Each row is a point on a landscape with many valleys, with its height.
From any point a ball rolls to the lowest of the 2 points nearest to it. It stops when none of these is lower. Distance is the straight distance between rows; heights are no part of it.
vum: [20  2  8  2 -5 11  6 -2  5  3  0 14 -9  3 -9  2  0 -5 -6  7 -3 11 -9  1
  9  2 -2  0]  height 313
sav: [ -3 -21 -15   0 -10 -11 -11   3  -5  10   5 -17   4 -14   4   5  -2  -6
  12   1 -22   5   1   0   2  -9  -9   9]  height 667
sipa: [-15  34  -3  -2   3  -9   7  11  -2 -20  -6   2   8   6  -1  -6  -7   9
  -2   3   3  -3   8   0   7   7   4  12]  height 220
gadu: [  1  -1 -19   3   2 -11   5  16  -8 -13 -12  20 -11  -5   1  -1  -1   5
   7   2   7  13  -5   9  22  11   0   7]  height 406
Pul: [-21   9   0 -11  14  11  -3   3  14  -5  21 -11  10   4   1 -17 -11   1
  -5  -7 -15   3  -9   7  18   8  -6  -1]  height 556
Poze: [  2  -5 -10  -3 -13   6  -1  11   6  -4  15 -17  -2   2  -4  19  -3 -11
  -2   2 -18  -7   0  -2  17   5   0   5]  height 379
mudu: [ 16 -23  15   1   4  -6  -4 -14  -9  -3  -4   5  -5 -15 -10   8   2  12
   1 -22  16  10  13  -6 -15  -8   4 -16]  height 758
ruma: [-10  10 -23  15  -8  -7  -6   3 -13   8   4  -2   9   6   1  -3  -2  -5
  18 -12  11 -10  -1   6   1  10   5  -8]  height 455
Lus: [  2  -7   2  21 -10   5  -3 -17   9  -1  13  -4   8  13  -4 -13  10   2
   8   5  10  -4  -4  -4   8  10  -7 -18]  height 760
loso: [ 21 -19   9  -7   6  -9 -11 -15  -1   1  -5  18  -8  -4 -14   0  -6  15
  10  -7  19  17   9  -9 -26  -1  -1   3]  height 790
gavo: [ 16   7 -18   9  -9  -7   6 -13  10  -5  -3  15  -8  13   8  -1  10  -5
   9  16   9   1   8  -9   2  15   4  -9]  height 772
zup: [ -2  -1  16  -2  21   7   5  15   0   7 -11   1  -2   9  -4  -4   5  -1
 -11  11  14   1   2   3 -16 -10   8   5]  height 836
Keper: [-10  -9  10  -9   5  -5   8 -12  -8   5  -2 -16  10   0  20 -10  14   3
  -9  12  -6 -18   2  -4 -21  -8   9   2]  height 854
Kimeg: [  3 -14   2  -6  -2 -10   0  22   6 -12 -10   2 -12  14  -1  -4   1  -8
   5   3   2  -4  -8  13  29  -2  -6  -2]  height 204
vis: [ -2  -3  14  14 -10  -1  -1 -13  19   0  11  -6  11  18  -6   9   8  -6
  -8   0  -6 -19  13  -7  10  -3   2 -20]  height 638
ser: [  3  -8  16 -16  26   1   7   3  -3   6  -9  11  -2  -2   0   1  -3  10
  -8   7   9  15   9   1 -27  -9   4  10]  height 841
papaz: [  7 -11   2  -9   2  -9   5 -17   4  13   1   9 -12  -8   4  12 -13  30
  -7  -3   4   2   1 -15  -5   0  -3   6]  height 747
vedo: [ -6  14 -19  -5  14 -19 -15  12  -7   0  -5  11  -1  -1   8 -15 -17  15
   4   5  -4   0   0   4   4  -9  11   6]  height 501
Dazun: [  5 -20  18 -10   3   0  -9  -9 -23   6   2 -11   6  -5 -11 -13  -4  17
  -3  -3   1   0 -14  -6 -12  -3   6  13]  height 905
Sabe: [-12   6   8  26  -5  12   0   8   5  10  10   1  18   9   0  15   3 -19
   9  -7  -5  -8  -2  25   9   7  -3  -5]  height 414
feb: [ -7   3   7  -7 -11   9  -2  -7   8  -2  -8  16  17   8   2  13  -2   4
  -9   8  -2  -1  -8   4  11   8  -8  -5]  height 255
tasi: [ -6  10  -9   7  27   7  13  12   7 -13   8   7  -5  13   2  -4   2  -5
   2   7   0   8   1   7  19   8  10   3]  height 527
beki: [ 27  -5   8 -15   6  -9   0 -20  -1   3   1   8 -14   9   0 -10  -1   2
  12  12  -3  13   0  -5 -25  -6   8  16]  height 696
Vila: [-13  -5   1   9  -9   8   2   1   0  -4   4 -16   4   8   4  -1  14   1
  -1  15   7 -16 -11  -7   1  11 -13  11]  height 651
luze: [  3 -16 -14 -15  -6 -10  -6 -12 -20   6   5 -10   6 -16   6  14  -4   7
   7  -1 -22   2   1  -3  -5  -3   8  16]  height 681
Buni: [ -9  -7  -9 -10  17  -9  -7  29   9  -6 -10  -1  -5  17   3  -2 -10   2
   5  12   8  -8  -3   4  -3 -15   0  17]  height 321
Zun: [ -7  16   2  -8  -5  23  -2   6   8  -6  10  -2   2  -2 -10  25  -6 -16
 -14 -17   5  -9  -3   0   9  19   3  -1]  height 159
gubez: [ 25  -5   4  -7 -13  -3   7  -7  -4   6  -6   4  -9   4  -1  17   4 -10
   3 -11   9  -3   6  -2 -19  -5   9   3]  height 614
bufov: [ 19 -14  19  -4  -8  -9  16   0 -20   8 -12   7  -4   0   7  -2   4  -6
   4 -13   8  -6  -5  14 -18  -1   9  -1]  height 574
doto: [  4   6  23  20  -9   7  -4  -7   1  15   4  -3   3  -4  -6  -8   0   6
   0  -1   6   6  -4   1 -15   3  -7 -11]  height 655
guge: [  6  -6 -11   4   0  10   5   2 -18   7  -6   2   4  -9   9  10   9 -14
   4  -2   4  -2 -11   6  -7   6  10   3]  height 290
Pof: [ -2 -14  -4 -11  -5   8  -2  -1   5  -4  -7  -8  -1   1  -6  13   6   2
  -9  -4  29 -13   1 -19 -13   6  -7   0]  height 442
ded: [ -5  18  13   8   3   1  10 -16   9   2   5  -1   4   6  -9  -8   3   0
  -9 -16  15  -5  22  -9  -8  -1   3 -24]  height 419
vuz: [ -8   5 -11  -6   3   0  -9   4   0 -13 -15   8  10  13   6  23   6 -17
  -1  11  16 -18   1   4   7   7  11  -1]  height 475
tif: [ -7   1  11   2  -6   8 -11  -4 -22   4   1  -6  16 -14  -2  -5   4  13
  -1   2  -9   2  -8   0  -7   3  -2   4]  height 895
bufe: [ 11 -19  -8   2 -11  -2 -14  -5   3  -5   2  -4   0  16  -7  -5   5   2
  11  10  17  -2 -15  -9   6   7  -8  -5]  height 789
fena: [  3  -8   8   4 -13   0  -6  10   9  -8  -8 -10   4  -1  -1  -6  10 -14
  10   4  -4   7   7   8  -9  -2 -20 -21]  height 700
Duz: [-18  29 -19   7   0  -1   1  14  -9 -23  -4   1  12   3  12 -22   0   9
   5  -9   6 -11   4  10   4   4  -6  13]  height 288
Voro: [ 11  -3   1 -15   4 -24  17  -8 -16   1 -12   6 -15 -10  18 -15  -1  -2
   4  -7  -9  -2   5  10  -7  -8   9  -8]  height 308
Rora: [  4 -18  28   3  -4   2  13 -12  -1  -6  -6  -2   0  -1   3 -15  19   7
 -12   7  -2  -1   2  -1   1  -6 -10 -10]  height 577
pigo: [-13  15 -11  -7  -3   8 -12  19  -1 -20  -7   4  12  13   5  12  -4 -13
  -2   1   3 -26  -7  10  11  10   7  13]  height 494
Tiv: [ -6 -21  10  -2 -10 -14  12  -4  -2   6  -1  -2  -5  -5   2  13   1  23
  -9 -11   7  -9  10 -11  -2  -3 -10  -2]  height 779
Sego: [  6  -2  -1   5  23 -12   5   4  22  16   4  21 -19   5 -10  -4  -9  -5
  -7   6  10  15  15  -3  -3  -1  11 -13]  height 824
mune: [  4  -3   6   6  -3  -8 -15   3  -6   5  -3  -5  -8   3  -8 -21  -1  -2
  13  12  -9   7 -11   9   7  -4 -12   1]  height 740
Ker: [  9  -9  -9 -11  16  -4   2   3  24  -1  -5  15 -12  -3   0   1   0   0
 -11   3  15  12  16 -14 -13   0   4 -17]  height 813
kib: [ -4  -2   8  10  -3  -1   0   9  -3  -1   9 -21   4   2 -14  -1   5 -12
  -3 -11   0  -8   9  -1   1  -4   8 -14]  height 231
Guvu: [ -6  11   7  22   0   4  12   1  -6   9   4  -6   8   1   2 -25  10 -14
   3  -6   4   1  -3  13  -3  -2   4 -15]  height 729
mapu: [ -7  12 -16  15  -2  22  12 -16   8  -5   9   8   9  -2   6  12  10 -13
   0  -2   9  -1  -2   1  15  24  -7   5]  height 543
Dod: [  1  13 -20   8   2 -12   1   3   5  10   5  11  -8  -4   6   1  -5  -9
  14   3  -9  16  11   4   4  -1  -3 -16]  height 185
tol: [  6   4  -2  -1   9  -5  -3  17  -9   6  -1 -11 -17  -4 -14  -1  -5  -3
  11   0   5  16  10  -4 -17  -9  -4   4]  height 730
novem: [ -6   7  -3  -5  -3  19  -3  -2  24   9   4   3   2   2   1  18  -5 -18
 -17  -6  12 -14  -2  -9  -9  12   2 -10]  height 215
bazap: [-13 -15 -12  -5   4  -3   4  -2  -3  -5  -2   0  10  -8  11 -18  -1   2
  -4  -2  -8  -1 -12   4  26  -4  -2  -7]  height 407
sut: [-22  14 -20  -1   7 -20   6  -6  -6   4   7  -2   0  -8   8  -2 -14  27
   3  -7  -5   0   6  -7  12  -4   2   6]  height 294
gipa: [-14   6 -15   0  13  -3  -5  -1   1  -6  -2  -7   8  11  17 -11   4   3
   5  26   5 -13  -5  -8  -2   1  10   0]  height 605
veza: [  1 -25  15  -4   2  -5   7   5  -6  13  -1  -4 -20 -17  -5  -1  -4   8
 -10 -14   0   3 -10   3   5  -9 -12  13]  height 851
satov: [-21  -8 -19  -3   2 -18 -18   9  -4  10  -4  -4   9   1  12   4  -7  17
   8   4  -1 -13   1  -2   2 -10  -3   0]  height 505
gega: [ -3   1  -5  15  -5   4   6  -5  -1   0   0  -3   8  10  15 -16  16 -14
   6  12   8  -6  -9   5   4   9   0 -15]  height 741
tuki: [ -5  -1   1  -9  -5  -9   3 -13  -8 -10  -6  -4   7 -10  10  -8  10   9
  -5   4 -13   1  12  -3   3  -5   0 -17]  height 320
veg: [ -1  -3 -13  -6  14  -5  -4  16  -8   2  -8   0  -2   5   8  10  -1   1
   9   9  -4   1   3   5 -13 -19   3  22]  height 344
vafel: [  9  -9  25   5  -7 -11  -2 -10  -2  25   4  -6  -9  -7   0 -13  -9   8
   6  -5  -3   5  -2   6 -22 -11  -7  -2]  height 625
nubu: [ -6  15  14  -4  -3   7 -18  14   7  -3  20 -13   0   5 -19   7 -10   3
  -2  -5 -20   3   3  -1   5   6  -5  -3]  height 193
kado: [-14   4 -13   0   1 -10   1   3  -4  -1  11  -8   0  -5  -3   7 -16  18
   2   2 -14  -4  -8  -8  28  -3   4  17]  height 355
lam: [  4  -1  14  17  -9  -8   4 -12  13   3   6  -2  -8   0 -13 -14  -2  13
  -4 -21  13   0  12 -13   2  -3  -8 -24]  height 485
puv: [ -5   4 -24  -1  -1 -16 -11   6 -17   6  -4   1   3  -6   6  -8  -7  11
  14  -7   6  -5  -3  -1  -7   1   4  -2]  height 480
nupa: [  6  10  10   5   5  12  -7  17  -2   2  -1  15  -8  -3 -14  -8  -4  -4
   0   5   3  20  -8   7  -5   7  -8   2]  height 244
Duv: [ 14  -3   9 -14  -4   4  -2 -10 -22  -3  -9   5   1  -6  -9  15   1  -4
   9 -13  15   6   8   3 -33   4   7  11]  height 653
netek: [ 13 -15  -1  -1   4  -1  -8  -3  15   2   6  -3 -25  -9 -20  13 -12   9
   1 -13   0  10   5 -16   4 -11 -13   5]  height 371
vakin: [  3 -14 -10 -15 -13  -3   0  -3   1  -6  -4 -11   3 -10   0  17   6  -3
  -5  -8   3  -9  13 -15 -11  -7  -3   0]  height 529
Vuter: [ 19  -9   1  -2  -8   4  -3 -15   9  -8   1   4 -23 -11  -7  -1  -4  17
  -7 -11  -5   9 -11 -18  11  -1 -11  12]  height 492
modat: [-13 -24   7   3   8  13   3   2  -9  -5  -2   1  19  -6  -2 -11   7  -1
 -16  -7  -7  -6 -13   9  25  -3   4  -2]  height 443
tupi: [  2  14   1   6   4  -8   9   0 -17   0  -4   4   5  12  -2   5  -3   5
  -3   7  -4 -14  -7   6  14  -8  25  18]  height 525
rup: [  1   2  -4  -9   7   0  11 -12   9  -3  -4  10   1   6   9  11   5   3
 -13  19  16  -8  -2 -14   1   7  19   6]  height 300
miren: [-25  -7  -2  -2  -6   2   3   1  -1 -16  -4  -6  18  -9   7  16   9   5
 -14   3  -8 -16   5  -2  16   7  -6   6]  height 337
Bos: [-18  20 -20   6  10  -9   0   4  -8  -1   4   4   1 -10   9 -10  -8   7
  12  -4 -16  11  11   8  13  -6  -6  -5]  height 234
puraf: [  9  16 -16   8  -3  -1   5  11  -6   4  -1   5  -1  -1   5   8   2 -25
  11  -6  -8   4   8  14   3  -1  10 -16]  height 135
tuka: [ 14  -1  12 -17  -3  -2   2 -16 -14   3   4  -9   4   6   7  -1   3  -7
  10   6 -11   1   1   4 -29  -9  10  18]  height 685
ferit: [-16  15 -11 -14   7  10  -6  -4   8  11  12   0   7 -10   5 -12 -17   2
  -9  -1 -18  10  -7  -4   5   0   1 -13]  height 566
Sovir: [  2   2  -5  22   0  10  -3  19   0   5   5   3   3  17   5   5   5 -17
  15   6  -1  -7 -13  20   9   7   1  -1]  height 396
Pazu: [-11  29   9  -3   4   6  -3  12  -3  -6   2  -4  -3   1 -16   7  -6  13
  -6   4 -11   3   8  -2   3   3  -4   8]  height 143
Poz: [ -3 -21   9   7  -3   2   1   9 -17  14   0  -5  -1 -19   3 -12   0   0
  -1 -12 -10   5 -16  13  -1  -6  -5   8]  height 871
romef: [-10 -11  11  -6 -14  -1  -9   5  -1 -11  -9  -4  16   4  -3   0   2   9
  -8  11  -8  -7  -4   0  13   1 -13   5]  height 338
sunum: [ -3 -12  -3 -14  15 -14   0  18   9  -7 -12   7  -8   7   3  -7 -13   2
  -7   8   6  -4 -10   4  20 -10   5   4]  height 282
tel: [ 10  -9  16   0 -13 -18  11  -3   5  21   0  -9 -11   3   7  -3  -1 -11
   6   0 -12  -3   5   9 -13 -21  -4   4]  height 596
Gumig: [ -2  -2   7  22  -1  11  -9   7  -4  14   1 -13   5 -12   0  -2   1  -4
  13   1  12   9  -6   7 -23   4  -4  -6]  height 676
tipa: [ -1   9  -1   2   8  -1   4  11 -17  -2  -8  -3   1   0  23   5  14   0
   1  12  -8 -13  -1  12 -20 -15   7  23]  height 362
samu: [-18  22  -7  -5  21  23   5   5   9  -4  13  -6  13   3   2  -7  -4 -10
 -11  -5  -1  -2  -7   5   6  13   7   5]  height 548
sipi: [-10  20   9   5   0   5   6 -17   5  -6   5  -7  13   0   2 -12  12  -5
  -8   2  -8  -2  14  -3   0  -1  -1 -17]  height 378
Fonad: [-18  -7   3   1  -7 -12 -11 -14  -5  11  -6   1  24   5   8   5   0  14
   2   7   2 -19   6  -2  -1  -2   1  -7]  height 526
vopu: [ 17 -14  24   5  -7  -3  -2 -10   2  -2  -4  -9   0 -17 -16  13   4   4
 -13 -28  -4   3  19  -9 -15 -16   2  -6]  height 717
vip: [  4  16  -7  -5 -13  -4  -6  13   9   2   8  -8  -2  10  -3  13  -5 -24
   9  -4 -13  -7   7   6  -3   1  10 -18]  height 173
lig: [ 12  13   4 -10  -3 -13   9  -5  -6  16  -6  13  -4  -3  13 -14  -6  -2
  -1  -5  -7   8   2   4 -17   2  12 -10]  height 346
bamuv: [ 16  -4   4 -20  -1  -3  -2 -30   0 -10   1   7   2   4   6  21  -3  14
  12   7  -4   0  12 -10 -25   1   5  23]  height 704
zosez: [ 18  -8 -10  -7  -7  16  -1 -17  -5  -7  -2   4   1  -8   9  14  12  -9
   5  12  -5   9  -7  -2  -6   3   0  10]  height 216
Fizor: [  0  -8   7 -24   2  11  -4   7   9  -5  -7  -6   1 -17  -4   3   3 -13
 -11  -1 -13  18  10   0 -16 -20 -13  -4]  height 470
loga: [  9  19  -7  -6  -4  26 -12   9   4 -14   3   2  -4  -3 -12  18   1 -13
  -1   0   2   6  -6  -5   0  21  -1   2]  height 62
vaze: [ 10  -4  17 -13  -7  10  -7   5  17   1  -1 -13   2  -1 -16   4   0 -19
 -10  -8  -3   7  10  -3 -23 -22  -3  -2]  height 506
Dase: [  0   0  -1  -3  -4 -14  -7 -18   8   9  -1  20  -8  -5  -3   1 -11   9
   5   3 -14   6   6   4  29  -4  -8 -10]  height 263
vel: [  9 -15   9   8 -12  -1  -5  -2   9  -4  -3 -16  -6 -17  -2  -9   8  -3
   6 -12   3  10   9  -7 -19 -11 -14 -16]  height 647
Ledo: [ -1   1   7   4  -5   4  -6  14   8   8   9 -10 -14  -7 -20  14 -15   7
  -2 -12 -10   9   7  -7   1  -3 -11  -1]  height 258
zitet: [  7  20  -7   0  -1  -2  -8   2   0  10  -3  11  -1   6  -3   6  -2   2
   4  17  -1   6   1  -3 -17  12   4  13]  height 728
tiz: [ 15 -31 -17 -16 -15  -1   1 -10  -2  -4   3  -8  -2 -20   7  10   2  -5
   3 -17  -7   9   4 -10  -5  -7  -6   4]  height 591
nover: [  0  -2  -2 -21   1  17  -6   8  11 -13   4 -10   1 -11  -5   3  -1  -7
 -16  -1 -17   6   1  -8   3  -2  -6  -7]  height 437
som: [ 17  -6   3  -7   7   3  -2 -21  16   5   0  11  -9   2   1  15  -5  17
  -1   0   4   5  10 -19 -27  -5  -1  17]  height 722
Fari: [ -1  23  -1 -14   8 -12  -9   0 -14  -2  -4  -6   4   4  -6 -17 -11  12
  -1   6 -11   2  -3  -8  -3  -9  19   2]  height 518
Pami: [-23   9  -9  10   3  -7  -1  19 -16 -18  -8  -3   7  -1  13  -5   9  18
   2   0   9 -21  10   2   0  -5  -2  10]  height 357
vikug: [ -1  -6   3   9 -24   5  10 -13 -10  -3   0  -6  10  -2  16   2  17  -4
  -1   6  -8 -16 -11   2   5  12  -6   9]  height 690
nuzi: [ 15 -13   1  -9   5   8  -4 -18  13  -1  -2   5  -2  11  -2  13   9   1
 -11   8  24 -12   0 -19 -17  -3  11   1]  height 354
Geb: [ -5   5  -4  13   6 -10  20 -18   1   2  -2  16   8  15   7   3   3   6
   1   7   3  -2   3   7  27   3   9   3]  height 384
kized: [ -5  13   4  -1  -6  -4   0   1   2   1  -4  21   3   1  -8   9 -15  10
  -2  -5  -9   9   1   9  24   4  -9  -2]  height 189
pedu: [ -2 -23  16   4  -2  12   7 -12   1 -13   1  -4  10  -5  -7  -7  13   5
 -20  -2  -3   2  -4  -4  24   3  -5  -7]  height 504
lesi: [ 12  -1  17  -7  -5   2  -1 -20 -15   6  -3   2   6  -6  10   6  -3  -6
  16   0   5  -3   6   9 -45   5   4   8]  height 675
rupu: [  3   3 -15  -1  22   9   3  23  -3 -11   2  -1 -14   1  -5  -2   0  -7
   1   6   8  15   0  -2   1  11   7   1]  height 513
Pitev: [ -5   5 -10 -10  16   3  -3  -5   9   4   0  -4  -3  -1   9 -10  -2   7
  -5  22   2   9   0 -15  -8   1   2   1]  height 593
Taz: [ -5  19   0 -16  13   5  -1  -8 -11  -6  -1  -8  12  -2   5  -6  -2   3
 -12  16  -9  -8 -10  -6   1 -13  24  10]  height 531
Sanes: [ -6   3   2   0  -9   5  -2  13   5  -5   5 -23  -5  -3 -14  12  -1  -6
  -8 -18  15 -15   9 -15 -12   7  -5  -7]  height 326
kezus: [-10  25  -5  -5  -1   4   5   7  -1  -8   4  -5  13  11   1   7  -9  -9
  -9   0  -7 -24 -12   8  17  -1  22  20]  height 508
binu: [ 11 -10  18   1 -10   2   8 -18  10   1  -6   1   5  15   7   1  16  -5
 -12  12  -2 -11   1  -3   2  -9   2 -13]  height 616
Tevo: [ 16   7   8  13  -4  18 -10  -3  12   0  11 -16  -9  -3  -9  -4   4  -7
   8   8 -14  16  -3  -5 -16  -9 -12   2]  height 792
bori: [ -4  -1  -5  -8   1  -9  -4  18   9  -4   6  -8   3  11  -4  13  -2 -16
   3 -18   2  -8  12   7  10   0   9 -25]  height 176
Gobe: [ -6   0  -5  17   2  -7 -20  15  -8   8   4  -9   5  -1   1 -15  -2  -6
  16   0 -14   1  -3  12  -3  -8  -5  -8]  height 726
Mifa: [ -1   2  -8   5   8  -8  11   5   3 -16 -13  22   5   8   6   4  -2   5
   3  14   3   1  -9   9  32   2   9  12]  height 432
Pilu: [-13  -3   4  10 -10  16   2   8  -9   1   5  -9  12 -17   2  -5   7  -2
  -6  -8  -4   0 -11   5   1   9 -13   2]  height 884
Lopa: [ -6  12  -4   8  19  18  -1  -1  -1   6  10   6  10   5   1  -8   2  -5
  -2  13  -8   6 -11   6   8   2  10   1]  height 538
Fiz: [-26  18  -9  -4  -1   2   5  12   2 -13  -3   0  12  -3  11   9  -4   9
  -2   1  -9  -9   1   4  13   7 -13  10]  height 280
meku: [ -9  11 -10  12 -11   2  -4   1   2   5  13  -5  20  15  -2   9  -2 -22
   8 -17   3 -20   0  12  14  15   7  -6]  height 433
lini: [  9 -17 -20  -3 -14  -3  -3  -7  11   3  10  -5 -13 -10   9   5  -4  -1
   6   0 -14   7  -5 -10  11  -4 -14   1]  height 640
kuref: [ -7   3   1  -2   1 -17  23   1 -10 -11 -13   5  -2  -4  19 -10  10   0
  -5  -1  -8  -2   6  10  12 -13   5  -6]  height 240
gif: [ 13 -11   9  14  -4   1  -5   0  17   1   5 -13 -19  -6 -11 -19  -1   3
   5 -11  21   9  -2 -12 -12  -1 -10 -19]  height 568
dof: [  3   4 -15   8   1   4  11  10  -6  11  -3  16  -1   5  13  -5  -2  -5
   0  -2   9  -7 -19   7   3   8  12  13]  height 332
kigap: [-10  -2   1  -1  -1  -5  -9   2  13   7   5   6  -6  -8  -4 -16 -11  -1
   7  -6 -12   8  -2  13  22   4 -20 -17]  height 330
Beru: [-31   6 -10   2   4   3   0   0   6  -9   9 -20  13   5  12 -12   3  10
   1  10   2 -14  -7 -10   4   8 -10   6]  height 622
rom: [ 13  -9   2   1 -10  10   4 -14  -4  -4   2   1  -1  -4  -2   9   7  10
  -4  -1   0   4  -8 -11   3   5  -1   4]  height 331
Kovum: [-18   8 -13   8  20  -1  -3  28 -11 -18  -7   2   2   2  -1   3   4   6
   2 -12  16 -10  14   7   2   0   4  -3]  height 411
bov: [  4   8  -1 -14   5  11 -12 -15  14  15  10   0  -3  -4   1 -15 -14   7
 -10  11 -10   9 -13 -17  -9   0  -1  -1]  height 579
Bunag: [ -4 -17  10 -18  11 -10   9  -4  -8   4  -8  -1   0   0  18 -12   5   8
   2   7   6   0   0   0 -24 -11  -2   3]  height 848
Tiduv: [ 12  -4  -6   1  -1   1  14  -7  27  -5  -7  20 -11   3  11  -1   6  -1
  -9   7   8   9   8 -11   2   6  -7 -12]  height 796
nos: [  4  -3  -8   1  -1  -4  -5  19  -5  -9  -4  11 -13   3 -12 -16  -9  -2
   8  -9   7   6 -19  11  26  14  -4   6]  height 319
tid: [ 17  18 -11   9 -11  -5   7 -12   4   6   1  17  -9   4   4  16   2   2
   5  11  -6   7   6  -7  -2  12   5   8]  height 746
mupi: [ 12  -8  13   4   1 -11   6  -6 -22  11  -6   2   3  12  -4   5   4   4
   1  -3   4 -12  -5   9  -5  -9  22   7]  height 547
kesar: [-13   8 -10  -7   2  -8   2   4   4  -2  -6  15  -2  -3  12 -25 -10   0
   3  -4 -13   4 -11  17  26   1 -11   0]  height 369
Lomop: [ 13  -9  18  -4 -17  -9  -5  -2  16   6  -4  -8  -6  13  -9  -5   4 -13
  10   0   7   6   9   4 -21 -21 -12  -3]  height 555
mizot: [ -7   3   5   4  12   6   4  20 -12 -11  -9   8   2  -4 -13   1   0  -4
  -5 -16  19   4   9   7   2   2   6 -15]  height 445
Vaku: [  9   1   4   5  20  -8   7  11   6  12  -4  21  -8  12  -7  -7   4  -8
  -7  18   7  12   3   7 -12  -2  17   1]  height 831
Semes: [-17   1  -6   7   8  13   6   0 -13  -4   8 -11   8  -5  -7  -1   0  15
  -7  -1   2  -4 -11  -7  16   7   3  17]  height 410
keves: [  3   0 -10 -21  -9  -3 -11 -19  -5   3   0   2  10 -10   9  29  -3  12
   5   5 -13  -2  10  -8 -17  -2  -1  13]  height 692
gim: [ -6   2  -4 -10   0  21  -3   9  20  -9  18 -23  -4  -1   1  13   4 -17
 -11   3 -13  -9   3 -12  -2   5  -2   3]  height 408
lora: [ 14   3  13  -8  -1  -7   0 -10   7  13  -4  11 -10   2   1 -11  -7  -6
  -4   8 -11   9  -4   2  -2 -11   1  -9]  height 365
dalu: [ -4   6   4  -5  -1  14   9 -11   4  12  -3  11   7   3  11  13   2 -14
 -19   3   8 -16  -8  -1  -6   5  12   2]  height 254
rik: [-10 -12  -4  12  11  10  12   1  -1  -3   4   4  -5  -3   2  -5   4  14
  -1   4  12   9 -12  -4  16  11 -11   5]  height 466
mip: [ 16  12   0  -8   1 -12  -3   6  -9  10  -2   2 -19   3  -6 -13  -6   0
  10  11  -7  16  -1   2 -18  -4   2  16]  height 712
zus: [-10  23 -15   8   2  -3  -3 -11  -5 -10  -1   7  17  16  -1  12   1 -14
   6  -4  12 -17   7   9  17  13  13   0]  height 453
dup: [ -7 -10  16 -12   0  -6   0   9  -3  -2  -9  -4  -9  -8  -8  -1   0  15
 -11  -5   6   6   3  -4  -4  -7 -15  -3]  height 816
Zare: [-10   0 -14  14  12  16  22  -3   6  -7   6  12   9   3  -2   1   2  -1
   0  -9  20   9  -4   6  22  25  -7   9]  height 510
pobu: [  0   6   6  23  -3   5  13  12   1  15   5   8  -3  13  -2 -10  -4 -11
   5  -7   6  -2 -17  16  10   7  -1   8]  height 367
zozum: [  9   0  -9  -2  -8  -2  -5   1   0  -7   8  -6  -3   8 -15  19 -11   5
   2   4  -6  -3  -7  -7  30   1  10  11]  height 329
busi: [  1  -8   0  15  13 -11   7 -13   2   5   0  19  -9   5  -2  -3   1   5
   6   3   4  11   6  10  28   0   3 -12]  height 334
Sil: [-10  10   7  21  -6   5  -6   4  -3   3  -1  -6  17  -4   4 -12   9 -14
  14   4 -12   5   5  18  -5  -2 -10 -18]  height 719
nup: [ 20 -19  10   0  -7  -4  -8  -8  -2   1 -10   9  -7   8  -8 -10   5   2
  10   5  20   9  -6  -1 -10   2  -5  -1]  height 822
tofo: [ -2   0  -7  -3  11  13  -3  19   3 -13   3   1  -7 -14  -8   0  -1  -9
   1 -12  16  17   5  -3  -6  18  -4 -22]  height 484
Sarol: [  2  12  10   6  -4  23  -5   9   6  -7   1  -1   1   1  -7  -2   5 -16
  -4   6   5   4  -8   3 -11  15  -5  -6]  height 170
tuzar: [ 17  -5   5   5  -5  -9   0  10 -14   2  -2  -4 -25  -3 -23   7  -1   0
   7 -13   6  12   7  -1   1  -8   0   1]  height 765
taba: [ 12  -4   7   4  -3  -1 -15 -11   3   4  11 -15 -20 -11  -9 -20   0   3
  10   7 -17  13  -4  -5  -4  -9 -18   4]  height 767
pid: [  2 -11   6   9 -13 -17  10   8 -23  -1  -9  -1 -11  -3 -10   7   2  10
   4 -17   8  -3  -1   1  14   0  -3   2]  height 819
gegu: [ 11   2  15  14 -16  -3  -2 -15  19   7   5  -8   5   1  -5   6   4   7
 -10 -15 -14 -13  14 -16  -9  -9  -1 -10]  height 665

Call two points neighbours if one is among the 2 nearest of the other. Go from one point of each pair to the other, from neighbour to neighbour, staying as low as possible. Name the highest point that can't be avoided.
Kimeg / Pazu: Mifa
zosez / puraf: Pof
kized / sipa: romef
zosez / loga: rom
kuref / zosez: lora
zozum / puraf: kado

For each start below, name the point where the ball stops.
beki: zosez
vis: kized
doto: zozum
Taz: zosez
satov: zosez
